Each row is a point on a landscape with many valleys, with its height.
From any point a ball rolls to the lowest of the 3 points nearest to it. It stops when none of these is lower. Distance is the straight distance between rows; heights are no part of it.
(631) h=191: [173 140 104 142  98 136 177  83 172  91 139 147 128 102 147 154 104 147
 127 129  98]
(1037) h=582: [154 170  83 122 100 127 205  96 128 122 101 131 155  53 146 105 122 125
 131 122  56]
(1946) h=365: [ 67 142 123 121 141  87 114 155  91  96 127  91 143 198 123 115  97  92
 110 110 134]
(1482) h=629: [102 142 144 109 127 132  96 142 144 109 109 113 107 178 126 131 117 108
 131  98 137]
(1984) h=528: [101 132 121  99  77 132  61 146  95 124 111 114  73 143  98 139 156 135
 186  49 168]
(1674) h=417: [200 125 124 141 128 137 162 118 170 151 141 164 129  85 152 156 129 164
 142 173 103]
(194) h=502: [160 148 111 141 141 125 163 116 181 156 141 146 137  73 175 169 117 162
 144 199  81]
(1171) h=290: [ 61 136 138 143 176 156 151 160  90 141 123 104 163 171 106 128 108  89
 153 127 130]
(483) h=495: [ 92 109 151 146 152 144 105 148 119 133 122  90 145 143 154  93 102 106
 141 155 127]
(1248) h=709: [144 147  84 116 111 128 176 104 139 165  88 124 152  41 179 117 124 111
 153 149  40]
(1752) h=369: [149 117 107 147 160 122 132 127 191 136 136 124 143 118 176 138  94 136
 125 184 105]
(231) h=236: [157  99  86 134  89 112 195  71 141  98 149 152 119  97 145 127 117 167
 112 128  91]
(2238) h=602: [144 231  97 135  87 143 196  89  95 128 137 125 147  31 163 145 165 132
 139 125  51]
(437) h=440: [159 102 170 131 123 129  64 131 110 126 172 166 116  85 123 127 153 113
 104 138 206]
(160) h=487: [105 115 152 154 150 128  86 149 143 132 140  93 140 151 155 107 102 125
 107 169 142]
(302) h=384: [ 77 174 130 114 199 130 180 139 113 168  93 129 191 125 112 117 100  91
 144 124 115]
(861) h=253: [130 121 166 150 139 140  83 152 159 144 131 129 130 139 140 135 117 127
 114 157 146]
(1808) h=466: [162 115 137 121  90 135 161 133 137 128  84 146 115 136  88 120 126 128
 106  63 133]
(1591) h=452: [107 182 128 101 187 161 146 107 126 115  94 115 154 154  93 109 111  91
 116  73 140]
(2314) h=256: [118 117 118  67  73 103  74 159  83 143 145 129  83 148 124 101 170 122
 186  87 146]
(411) h=574: [130  70 169 133 100 138  90 146 110 132 124 130 112 111 108 105 140 122
 143  90 157]
(1810) h=482: [156  96 167 126 130 138  87 121 121 130 165 140 117  78 154 113 145  92
  97 157 179]
(33) h=572: [165 189 121 121 101 134 207 112 160 139 107 133 140  73 146 158 142 148
 150 145  65]
(113) h=704: [ 66 117 137 143 135 139  50 134  90 121 138  78 108 171 143 111 139 122
 127 160 138]
(1442) h=691: [119 145 132 110 141 124 115 133 164  94 109 112 125 160 142 115  97 117
 116 121 121]
(837) h=561: [168 180  88 121 103 148 197  94 131 112  98 130 163  73 130 110 120 124
 129 119  77]
(1886) h=252: [154 127 114 156  66 134 225 120 133 159 136 176 141 108 112 134 159 194
  92 140 102]
(523) h=350: [ 45 115 100 112 181 130 144 132  75 134 126  81 172 172 133 102  81  86
 136 134 127]
(719) h=377: [ 71 120 129 124 171 146 148 143 108 158 110  89 173 136 151 109  94  99
 160 149 112]
(1608) h=56: [168  96 105 161  84 130 197  90 125 133 158 194  94 138 109 169 135 198
  86 119 137]
(541) h=292: [143 112 147 144 148 136  89 131 173 135 144 124 123 141 153 128 106 133
 121 156 142]
(1566) h=249: [117 130 112 149 158  89 131 136 169 128 134 107 154 163 168 128  83 123
 102 177 107]
(968) h=473: [169 118 133 108  97 146 163 130 148 130  95 139 139 118 111 108 105 118
 126  91 113]
(257) h=201: [175 154 109 142  62 131 216 113 144 151 136 153 143  65 139 159 150 173
 128 140  82]
(275) h=586: [166 145 141 127 145 120 156 130 184 163 125 130 137  69 176 165 148 176
 145 188  85]
(600) h=167: [148 140 153 158 147 141 120 158 182 148 131 151 133 161 132 174 115 146
 124 164 130]
(763) h=204: [ 69 148 106  88 193 116 133 118 117 115 105  82 160 157 132  92  89  86
 113 120 123]
(1387) h=543: [115  91 138 122  83 146  86 151  96 135 102 130  86 131  85 127 146 129
 163  47 167]
(465) h=708: [ 55 110 112 123 144 165  55 132  54 116 141  73 114 171 117 111 144 119
 150 148 123]
(268) h=551: [ 86 141 154 140 105 137  32 143 117 129 145 108  95 168 118 140 139 144
 130 124 171]
(814) h=568: [117 209 131 127 157  86 195 139 160 145  87 121 157 110 138 144 144 144
 134 155  74]
(550) h=736: [141  84 150  90 100  89  64 128 114 127 172 155  81 128 133 108 180 131
 122 112 175]
(2070) h=205: [182  67 124  90 130  89 109 110 137 111 176 152  87 138 143 118 158 150
  95 137 142]
(2046) h=229: [ 83 155 143 124 158  78 205 181  89 157 115 111 182 143 131 137 126 115
 160 124 115]
(1687) h=353: [187 100 137 133 149 144  74 133 164 131 149 173 112 139 122 163 123 151
  93 138 167]
(102) h=454: [ 90 132 160 188 129 146  81 175 112 150 133 121 124 164 107 140 136 127
 147 145 161]
(812) h=403: [128 204 119 116 196 136 180 106 132 154  89 121 186 126  86 107 126 106
 126 107 115]
(1393) h=210: [ 78 170 124 126 181 104 139 135  79 114 115 111 163 181  81 112 115  86
 113  76 157]
(2041) h=563: [ 63 153 126  59 148 144  92 125  86 108 118  95 116 185 119 117 129  88
 162  84 144]
(2399) h=496: [125 158  98 154 160 102 158 121 182 141 121 125 152 112 173 144  95 131
 137 186  78]
(1839) h=431: [ 97 142 142  98  87 114  21 132 106 129 160  99  79 155 132 135 160 140
 150 145 168]
(1314) h=718: [108 114 164 150 129 153  74 151 124 124 121 113 114 138 126 113 125 117
 143 115 145]
(2254) h=429: [ 61 147 120 138  94 119  49 146  93 116 136  90  92 191 100 149 152 150
 142 119 155]
(1748) h=540: [142 161 133 129 125 143 162 124 176 100  84 135 136 140 115 124 100 110
 123 107 120]
(2315) h=475: [105 161 129  87 171 144 139 119 143 101  89 115 136 158 110 107 100  85
 125  92 123]
(1115) h=669: [ 77 149 140 103 108 140  70 145 115 115 104 119 107 181 110 138 128 105
 159  70 148]
(2049) h=542: [135 201 103 155 149 120 185  91 166 133 144 155 136 108 152 204 116 170
 151 181  81]
(1809) h=566: [172  77 114 128 108 113 155 115 154 115 131 137 130 100 138 112 115 143
 104 130 116]
(1728) h=286: [150  99  97 109  94  96 177  99 145 101 132 173  65 165 119 137 163 176
  90 105 124]
(2452) h=352: [144 103  79 113 101  96 203  91 145  83 127 140 108 109 140 111 131 153
 102 120  87]
(858) h=722: [131 170 128 112 156 108 162 115 169 164 117 124 121  93 162 207 157 197
 133 187  66]
(2462) h=627: [128 216 102 114 116 121 178  95 151 139  97 116 129  49 174 166 169 150
 141 151  35]
(1690) h=368: [217 100 152 144 130 133 147 123 144 153 155 197 120  89 108 155 157 154
 100 148 159]
(849) h=531: [ 79 103 133 184 145 136 107 159  53 142 152  85 146 152 137 101 139 105
 124 183 137]
(2091) h=443: [ 72 114 133 162 150 116 151 189  60 155 137  92 172 162 131 115 123 107
 151 164 120]
(1723) h=772: [154 101 127  95 130 128 114 125 178  98 125 120 110 139 154 128 102 120
 118 124 112]
(2262) h=225: [110 159 126 145 142  79 167 162 140 115 124 123 165 172 122 123 101 104
 103 130 126]
(658) h=274: [152 102 112 155  78 131 207 110 136 131 132 162 128 113 113 120 146 184
  78 140 103]
(2508) h=143: [154  73 129  96 100  97 139 135 131 108 122 140  97 134 123 103 141 130
 120  87 118]
(1487) h=88: [148 111 150 124 137 138  51 131 155 126 158 128 104 147 139 151 117 134
  94 148 158]
(1859) h=282: [130 156 144 149 130  69 190 182  79 129 142 104 186 156 130 145 110  79
 146 119 130]
(1195) h=601: [160 133  82 134  96 121 184  93 148 114 113 133 147  56 163 108  93 132
 138 139  58]
(212) h=591: [148 165  68 129  94 117 189  75 123  89 114 131 150  52 152 101 113 129
 119 122  75]
(2243) h=402: [ 88 144 120  96 182 154 170 104 130 154  98 105 184 111 120 109  81  83
 146 120 107]
(2036) h=624: [189 109 141 138 147 124 138 120 168 169 149 149 141  57 168 135 131 140
 121 190 128]
(168) h=137: [ 88 136 158 156 104 151  19 123 103 112 153 109 103 124 109 135 176 116
 133 151 197]
(1346) h=447: [130 219 104 158 165  92 189 130 157 120 102 137 163 135 118 119 119 112
 120 141 106]
(2180) h=364: [ 97 177 146 116 174 144 173 152 132 153  89 114 165 137 115 127 102 106
 149 122 109]
(1732) h=351: [120 110 145  71  88 115  57 149 105 118 149 110  80 146 142 106 147 118
 169  92 150]
(617) h=507: [122 197  98 159 152  68 197 129 171 135 135 140 161 124 153 170 125 137
 121 178  75]
(1827) h=444: [ 79 114 120 145 143  90 127 145  80 124 140  74 159 179 167 100  82  98
 109 148 120]
(1744) h=134: [153  99  94 142  90 116 194  70 136  98 162 176 108 115 127 151 123 187
 107 134 118]
(2134) h=480: [ 77 128 127  76 160 144 112 122 113 105 109  89 128 167 140 100 100  86
 144 102 121]
(575) h=700: [145 156 129  72 125 130 121 124 142  97  83 133  84 157 106 125 133  97
 132  57 153]
(1800) h=306: [148  60 148 122 120  81 100 130 119 119 162 164 104 100 119  95 165 138
  70 131 178]
(1129) h=200: [106 125 126 172 112 111 152 188  32 141 156  99 159 177 102 149 136 101
 161 125 120]
(1854) h=541: [107 177 137  98  65 126  20 102  82 137 170  96  83 140 124 134 205 146
 184 167 179]
(2201) h=114: [184 132 108 152  84 143 198  85 148 127 146 167 122 112 122 174 124 161
 124 127 107]
(2082) h=504: [123 185 147 101 142 142 190 148 164 170  76 114 160 105 130 125 126 134
 155 133  86]
(680) h=667: [121 100 153 157  94 160  58 153 100 128 132 137  95 114 100 127 161 125
 163  96 180]
(1995) h=346: [185 114 133 138 105 148 137 125 175 127 121 160 111 126 122 160 113 140
 117 115 135]
(1943) h=254: [ 58 151 120 118 193 145 145 123  89 127 123 114 161 177  88 130 107  75
 132  97 129]
(243) h=655: [ 81 133 156 171 138 152  54 137  90 120 152 106 117 119 130 102 158 107
 114 188 171]
(1452) h=326: [206  90 120 144 105 134 149 109 155 124 149 166 115 118 124 163 122 157
 104 127 132]
(1711) h=237: [174  74  97 134 117 110 173  93 145 117 160 165 123  98 135 137 121 178
  95 147 112]
(416) h=505: [ 75 117 154 156 152 154 115 174  93 148 123 102 149 157 130 103 112 111
 150 145 133]
(571) h=395: [ 77 112 131 161 123 108 120 168  67 131 147  84 159 179 133 116 105 110
 124 151 126]
(1459) h=238: [118 119 155 117  95 115  27 112 101 115 173 130  95  95 131 132 171 114
 122 131 200]
(1016) h=86: [184 110  98 142 104 143 189  68 125 115 165 184 113 123 120 189 115 191
 109 120 130]
(855) h=787: [145  81 143 124 124 134 136 141 150 137 110 118 141  93 147  92  98 121
 133 127 118]
(2482) h=259: [ 90 149 111 131 168 122 155 128 150 122  87  97 168 139 148  96  87  98
 127 132 107]
(1948) h=168: [ 95 158 130 144 158  80 170 177 136 155 106 120 170 141 141 128 108 115
 130 162 114]
(1831) h=358: [156 121 156 138 107 154 143 149 151 134  90 141 136 138 108 132 113 121
 131  86 127]
(478) h=564: [162  83 155 135 113 127  65 135 136 121 149 141  97 117 119 132 136 133
 110 115 171]
(1103) h=514: [128  91 130  97  82  78 108 140 117 133 128 155  66 154 106 108 174 146
 125  72 152]
(1343) h=489: [140 209 102 154 142 122 182  95 175  97 113 137 145 108 141 148 120 137
 129 154  83]
(224) h=260: [ 88 157 110 137 161  74 150 146 123 105 114  94 170 173 136 101  84  87
  99 132 124]
(2333) h=525: [ 73 132 123 170  92 159  33 147  97 114 125 100 104 147  84 145 171 147
 165 125 180]
(708) h=334: [ 76 136 126 177 110 145  44 143  80 122 150 101 115 160  97 131 171 139
 133 159 166]
(2150) h=355: [221  94 126 121 156 152 117 117 118 136 158 195 121 100 117 164 137 160
  89 143 175]
(975) h=330: [119 142 118 150 119  89 154 175  44 106 148  90 180 166 126 134  97  56
 143  96 137]
(2076) h=303: [196  91  98 127 134 139 147  88 137 111 170 174 118 110 138 168 111 183
 110 148 125]
(2199) h=161: [103  74 122  99 119 168  71 139  58 113 145 101 101 120  99 107 157 121
 169  91 142]
(2012) h=445: [ 76  97 104 160 143 116 131 151  16 135 149  61 162 169 148 110 111  87
 125 166 111]
(237) h=370: [169 119 109 137 120 130 160 113 178 114 129 136 138  83 159 132  98 133
 131 158  83]
(436) h=529: [122 205 118  88 157 145 192 111 142 170  72 111 176  70 126 132 135 118
 144 126  72]
(590) h=291: [108 151 140 132 160  78 164 165 168 172  95 108 157 116 165 136 128 149
 142 173  91]
(2072) h=537: [124 132 142 124 104 136  73 135 150 121 103 144  82 176 110 156 121 116
 135  69 153]
(2523) h=391: [184  89 104 121 136 130 136  92 165  93 159 149 114 113 159 147  99 161
 116 153 116]
(1906) h=419: [ 65 112 112 168 136 140 103 163  49 127 152  84 146 180 109 127 129 117
 145 144 130]
(170) h=327: [ 46 102 100 134 176 152 133 140  56 141 140  92 162 172 108 132 117  86
 145 143 111]
(839) h=383: [174  93 152 126 154 143  80 119 148 134 157 149 120  95 150 140 134 119
 104 163 167]
(176) h=508: [ 66 138 128 112 140 113  78 141 108 112 127  85 116 193 140 111 109 111
 126 129 130]
(710) h=392: [149  91 119  89 114 111 156 117 133 108 112 121 124 113 132  95 107 123
 117  96 110]
(1476) h=503: [ 73 128 136 183 135 153  67 158  75 127 139 104 123 157 105 122 147 120
 137 162 138]
(1302) h=132: [ 82 150 133 160 124  99 142 176  76 120 129 122 161 194  99 144 111  99
 133 106 137]
(413) h=360: [ 99  90 115  98 103 162  65 136  67 118 126 113  93 134  83 124 161 129
 187  62 157]
(781) h=432: [199  85 137 109 160 129  84 121 123 120 169 176 126  83 141 135 132 130
  80 159 183]
(1130) h=585: [146 247 108 165  86 141 177  72 105 118 157 133 148  50 155 152 160 147
 147 121  83]
(2164) h=412: [158 105  91 139  80 120 216 118 133 150 120 143 159  76 134  97 139 157
 108 144  66]
(1745) h=195: [165 183  91 148  76 124 215  65 125  83 144 144 145  81 130 126 132 148
 115 106  95]
(2044) h=534: [151 112 142  89  81 100  81 143 138 134 139 147  61 162 130 149 157 128
 146  76 156]
(145) h=333: [ 62 143 136 149 147 159 127 155  83 142 110 118 154 178  77 139 117 103
 158  95 132]
(2513) h=539: [ 95 154 126  98  70 134  33 138 101 138 142  94  75 164 127 137 174 129
 199 116 159]
(985) h=421: [166 110 160 144 102 144 100 139 155 135 112 151 102 141 110 148 119 125
 129  96 149]
(1126) h=426: [123 204 117 136 183 119 155 128 154 109  91 123 160 152  95 115 118 103
 107 108 130]
(2451) h=121: [174  66 116 134 133 108 145 100 124 131 169 190 101 119 112 136 156 182
  66 145 153]
(308) h=474: [123 197  92 133 162 121 170 107 170 105  85 115 165  99 141 107  99 108
 128 146  80]
(1956) h=276: [ 81 162 125 133 153 115 140 147 125 116  99 116 148 181 112 111 101  92
 117  95 140]
(857) h=46: [ 63 151 129 103  99 117  48 139  88 125 142  83  92 199 126 126 151 133
 162 130 131]
(738) h=632: [154  92 111 110 117 133 178 125 131 142  96 125 164  75 139  83 108 123
 134 106  95]
(698) h=613: [123 101 145  77 114 124  98 131 125 104 125 103 103 140 142 107 129 113
 139  95 131]
(1740) h=546: [153 205 121 114 119 149 201 117 145 135  89 126 156  79 127 139 146 131
 137 123  75]
(813) h=251: [ 72 141 134 163 114 122  90 163 115 120 124 120 125 198 100 139 113 117
 120 115 147]
(795) h=485: [199  83 134 146 116 122 162 113 149 143 148 163 130  71 136 120 137 152
 103 151 123]
(1901) h=428: [175 116 152 109 150 140  49 113 131 133 161 165 110 108 129 154 143 130
  97 140 194]
(333) h=366: [198 115 158 144 115 141 150 134 173 156 129 160 133 111 127 169 134 159
 120 140 128]
(2102) h=407: [180  85 161 150 104 125 133 140 142 146 129 157 125 107 118 120 136 141
 108 119 143]
(915) h=626: [134 143  92  79 153 140 157  92 144 110  83 111 156  91 142  86  87  91
 132 100  97]
(305) h=532: [177 108 121 135  79 123 169 121 148 114 107 166 101 139 109 143 130 143
 100  78 131]
(1470) h=575: [131 145 125 147 161 108 139 135 177 169 105 112 153  86 202 115 123 137
 141 196  86]
(115) h=85: [149 113  89 147  91 127 209  64 123 114 157 186 112 135 112 170 119 200
  95 114 129]
(1968) h=598: [129 127 130  92 140 161 171 118 126 147  89 123 172  93 127 106  86 106
 144  97 105]
(1379) h=279: [ 94 135 155 153 139 117 135 163 142 135 124 119 148 172 123 123 107 112
 117 146 134]
(2084) h=255: [ 81 161 123 139 175 100 174 158  80 135 116 114 191 160 100 117 104  80
 133 105 134]
(978) h=538: [149 135 142 115 113 148 176 134 143 144  91 128 153  96 119 108 114 120
 145 111  97]
(1463) h=339: [106 156 152 151 138 149 146 163 155 143  92 130 146 159 121 119 106 106
 145 120 127]
(386) h=472: [172  92 160 131 158 128  97 122 140 140 160 135 136  69 164 116 134 103
 101 173 176]
(725) h=753: [ 72 117 132 126 131 171  74 145  90 119 118  98 112 164  97 126 131 112
 164  97 130]
(1013) h=325: [111 143 155  96 102 119  10 105 101 121 177 104  82 135 146 132 171 124
 136 153 180]
(292) h=479: [ 79 125 150 157 106 119  45 142  99 125 162  96 115 172 123 127 135 136
 117 157 159]
(727) h=367: [163 130 124 133 116 144 138 117 187 109 119 150 106 145 120 166 114 127
 112 109 128]
(819) h=211: [118 145 178 155 151 114 145 170 164 162 121 129 142 152 137 146 133 144
 141 162 129]
(364) h=153: [154  77 107 130 131 101 159  90 143 116 162 176  89 127 116 114 161 194
  74 150 134]
(1210) h=617: [ 68 171 118  66 192 134 115 107 110 106 118  95 139 175 102 110 112  75
 135  76 143]
(1857) h=535: [167 127 144 142 143 131 147 135 182 158 124 131 143  96 163 136 123 143
 130 183 112]
(1402) h=311: [ 97 139 138 140 155 130 138 153 135 135 103 107 156 153 131 109  87 105
 133 130 117]
(1097) h=516: [ 58 133 113  90 163 134 100 137  86 110 131  88 124 184 127 114 113  96
 141 107 124]
(1265) h=727: [147 121 175 164 123 156  64 150 148 147 140 149 117 129 112 147 140 124
 117 136 189]
(1815) h=376: [186 107 141 130  98 139 103 123 167 119 121 170  88 144 110 167 122 142
 101  93 154]
(1006) h=607: [146 184 113 120 123 125 179 114 163 148  96 124 142  55 167 152 144 141
 150 157  45]
(1133) h=567: [149 250  93 165 127 143 184  74 135 103 119 126 147  62 138 119 146 133
 146 142  90]
(2121) h=354: [164  77 154 125  88 119 137 133 126 135 118 154 110 131 104 106 139 148
 102  87 145]
(2430) h=87: [118 128 125 153 160 100 134 155 162 147 130 112 155 147 163 135 100 131
 115 179 110]
(1835) h=258: [166  67 106 106 119  87 155  98 141 103 167 155  86 130 148 114 152 166
  95 135 119]
(274) h=413: [135  59 147 115 106 101 109 136 108 119 141 134 102 115 123  80 149 135
 108 107 144]
(1185) h=322: [138  81  86 138 108 101 189  88 150 118 148 158 117 107 134 107 135 196
  83 155 102]
(900) h=536: [161 218 101 133 165 152 177  86 151  93  90 117 150 105 108  96 129 121
 120 107 102]
(963) h=631: [126 115 147 131  87 129  46 151 124 119 110 130  87 147 108 147 153 130
 151  78 176]
(729) h=643: [129  85 160 118 109 115  55 130 111 113 153 116  99 111 140  99 156 110
 123 126 162]
(1410) h=549: [115 215 107 135 148  88 193 130 169 142  96 127 151 102 148 159 145 151
 135 173  67]
(458) h=517: [127  88 163 142 116 142  62 136 106 112 168 116 111  81 130 105 145 100
 123 133 183]
(1050) h=304: [ 34 117  99 113 206 163 159  99  85 144 153  96 166 154 106 137 113  52
 136 126 127]
(254) h=623: [135 168 110 136 140 112 163 130 173 166  99 118 146  68 195 143 132 143
 156 185  52]
(830) h=723: [178 131 169 142 168 147 122 143 170 178 142 158 138 111 147 170 138 146
 118 183 147]
(1848) h=553: [157 174 141  99 122 167 203 129 143 158  81 125 174  87 109 117 126 115
 142  98  99]
(2107) h=427: [143 141 157 133 144 145 157 150 168 153  93 131 152 127 141 123 111 118
 148 140 106]
(2527) h=870: [101  87 147 131 139 171  87 144  96 120 131  95 133 118 133  94 120 111
 148 127 142]
(2310) h=385: [186 127 123 145 136 158 156 109 178 134 147 161 134 108 143 183 115 154
 135 158 114]
(171) h=166: [124 115 155 119 101 158 119 145 123 130  92 136 119 143  90 122 113 111
 151  53 143]
(1469) h=442: [133 173 118 147 149 121 170 127 184 134 116 141 145 115 158 147 100 130
 128 176  92]
(225) h=465: [113  98 133  88  80 128  65 144  87 122 125 114  80 143 106 116 158 137
 177  71 159]
(1155) h=425: [150  96 146 106  97 129  98 136 142 106 126 133  92 142 116 128 129 125
 127  85 137]
(2011) h=710: [139 115 177 173 114 164  83 164 130 150 113 139 114 123 108 135 139 122
 157 112 161]
(2472) h=469: [158 117 144 127 104 132  55 133 159 139 128 148  81 152 114 167 130 143
 119  90 166]
(1781) h=257: [148  87 126 162 102 120 184 118 147 147 135 180 119 110 109 109 161 185
  69 158 122]
(879) h=275: [166  91 133 161  78 124 178 131 141 144 127 180 109 125  88 117 160 177
  74 124 131]
(1643) h=666: [ 78 107 121 106 139 191  95 128  79 129 120 114 116 143  78 139 133 101
 175  69 137]
(2052) h=618: [ 97 155 138 141 101 127  10 119 123 137 143 118  90 170 106 164 153 160
 137 124 199]
(2028) h=155: [112 140 130  59  93 116  77 144 109 130 125 118  84 168 128 123 149 102
 177  60 142]
(974) h=278: [ 63 153 125 115 206 154 171  98 103 142 135 109 178 139  91 137 115  71
 150 108 128]
(2197) h=515: [167 109 115 105 102 124 164 117 157  86 116 148 111 134 132 126 122 126
 107  93 112]
(1388) h=373: [ 76 137 146 169 136 154 100 167 109 136 115 117 127 176  99 131 115 114
 154 117 140]
(1710) h=133: [187  60 106 100 149 106 121  96 132 111 184 172  95 109 134 131 137 169
  80 150 150]
(1246) h=324: [214 109 112 138 152 160 131 111 148 137 153 180 115 130 120 193 111 173
 114 137 147]
(2156) h=554: [107  67 130 109  94 120  67 138  66 119 143 133  92 116  95  82 179 129
 162  81 166]
(1009) h=76: [175  76 100  96 171 102 114  94  96 112 179 191 106 101 125 125 155 174
  57 160 179]
(238) h=560: [111 106 163 124 133 142  77 139 137 117 124 109 117 142 145 107 114 121
 128 134 142]
(901) h=340: [207  89 129 133 120 122 112 120 146 137 162 181  98 126 109 164 140 156
  96 112 164]
(1505) h=694: [183 131 163 116 167 133 133 133 161 175 139 153 128  76 152 167 160 165
 131 194 130]
(77) h=662: [110 112 140 141 154 134 121 140 155 148 101 101 150 127 171 101  89 111
 139 173 114]
(222) h=345: [ 82 124 143 173 112 100  94 161  73 124 154 101 140 182 112 131 116 118
 124 140 141]
(1879) h=375: [203  98 144 121 146 136 139 128 111 147 163 205 135  70 123 153 148 144
  91 157 175]
(832) h=359: [119  67 148 132 107 100  95 140  92 129 143 151  95 113  92  77 169 138
 105 101 169]
(1573) h=511: [102  98 126  73 164 141 136 107 125 120 103  98 150 112 135  91  93  92
 142  94 123]
(2348) h=476: [141 101 131 100  75  98 111 146 122 131 115 154  66 150  95 135 157 141
 130  52 158]
(10) h=84: [ 90 144 118 151 159  79 156 158 135 144 115  99 175 147 166 108  85 100
 126 166  98]
(1123) h=386: [133 146 120 150 153 111 150 131 185 125 135 148 154 159 141 170  96 134
 106 168 108]
(2246) h=610: [174 112 130 135 138 120 145 122 175 171 122 128 140  56 183 124 129 149
 140 183  92]
(2339) h=879: [ 78 122 113 128 121 162  33 118  58  98 139  76 101 133 109 110 175 129
 155 158 138]
(2133) h=599: [144 148 119 102 134 137 176 115 158 132  83 119 166  89 141 104  92 110
 139 121  87]
(2332) h=608: [ 82 143 133  78 147 153  96 118 104 117  99 111 117 164  95 127 121  90
 165  47 145]
(1332) h=409: [167  87 149 124  90 114 115 137 151 131 125 171  79 139 100 139 138 149
 101  84 153]
(746) h=228: [150  87 104 117 106  95 181 100 151 106 149 169  96 146 123 132 151 184
  97 120 115]
(548) h=405: [ 96 120 141 105 142 163 126 144 126 122 101 115 145 151 118 117  90 100
 144  96 128]
(320) h=497: [109 138 115  63 178 130 138  98 135 107 105  96 135 124 128 106 101  86
 129  87 121]
(2384) h=486: [141 107 167 153 139 156 103 154 148 135 135 120 136 113 150 102 118 110
 136 154 137]
(2064) h=163: [ 78 173 114 107 209 104 146 110 104 115 119 101 175 158 101 100 105  83
 103  94 142]
(1803) h=263: [170 102 133 124 160 138  86 119 164 123 162 131 120 122 148 140 107 136
 105 166 146]
(1707) h=686: [ 90 118 129 136 107 170  51 134  83 114 129  99  98 134 100 116 159 130
 172 100 153]
(40) h=467: [ 72 105 126 134 168 171 110 146  79 146 121  86 142 150 134 109 118 107
 153 158 129]
(1445) h=235: [ 86 149 141 128  99 145  30 108  77  92 160 102 100  97 124 138 189 103
 127 168 190]
(2236) h=213: [149  72 118 149 134  93 167 105 144 133 152 177 113  92 122  86 160 168
  64 178 145]
(1030) h=512: [160 185 105 142 129 146 175 100 181  87 101 140 130 124 132 137 113 119
 121 124 105]
(1528) h=151: [168 163  91 156  60 131 225  85 129 114 142 161 138  89 132 157 142 169
 119 123  95]
(356) h=430: [154  87 151 119 117 129  69 133 146 121 148 119  98 124 148 109 136 117
 109 131 161]
(1307) h=414: [184  94 144 140  99 135 154 132 170 136 129 152 138  95 130 134 131 149
 129 132 110]
(777) h=261: [159  61 134 109 110  82 113 120 141 122 161 172  79 135 115 115 164 157
  91 119 157]
(2253) h=522: [ 54 129 113 141 112 111  64 137  56 110 151  66 114 196 115 121 135 123
 130 138 129]
(2115) h=650: [126 147 111 124 143 127 158 131 170 151  84 110 166  92 161 103  93 112
 158 156  83]
(164) h=547: [ 76 127 132  66 133 142  78 135 100 115 130  89 107 170 143 109 129 103
 158  98 125]
(964) h=494: [ 99 101 141 100 118 146  58 139  87 110 134 100  95 138 111 104 147 124
 167  92 148]
(2268) h=527: [159 184  86 145 111 140 189  91 164 101 108 134 144  69 157 134 110 127
 142 146  72]

For each start below, name the point where the ball stops.
(1800) -> (1009)
(1126) -> (10)
(658) -> (1608)
(437) -> (1487)
(1463) -> (10)
(1130) -> (1608)
(2011) -> (2508)
(170) -> (2064)
(2164) -> (1608)
(237) -> (1608)

Call two points neighbours if one is among the 3 nearest of the other. Go from one point of each pair to the other, from neighbour to neighbour, staying as low as possible. Name the highest point that can't be avoided.
(861) and (2199) -> (1387)
(168) and (171) -> (1476)
(2064) and (10) -> (2084)
(1009) and (10) -> (1687)
(1009) and (1608) -> (1781)
(2199) and (2028) -> (225)
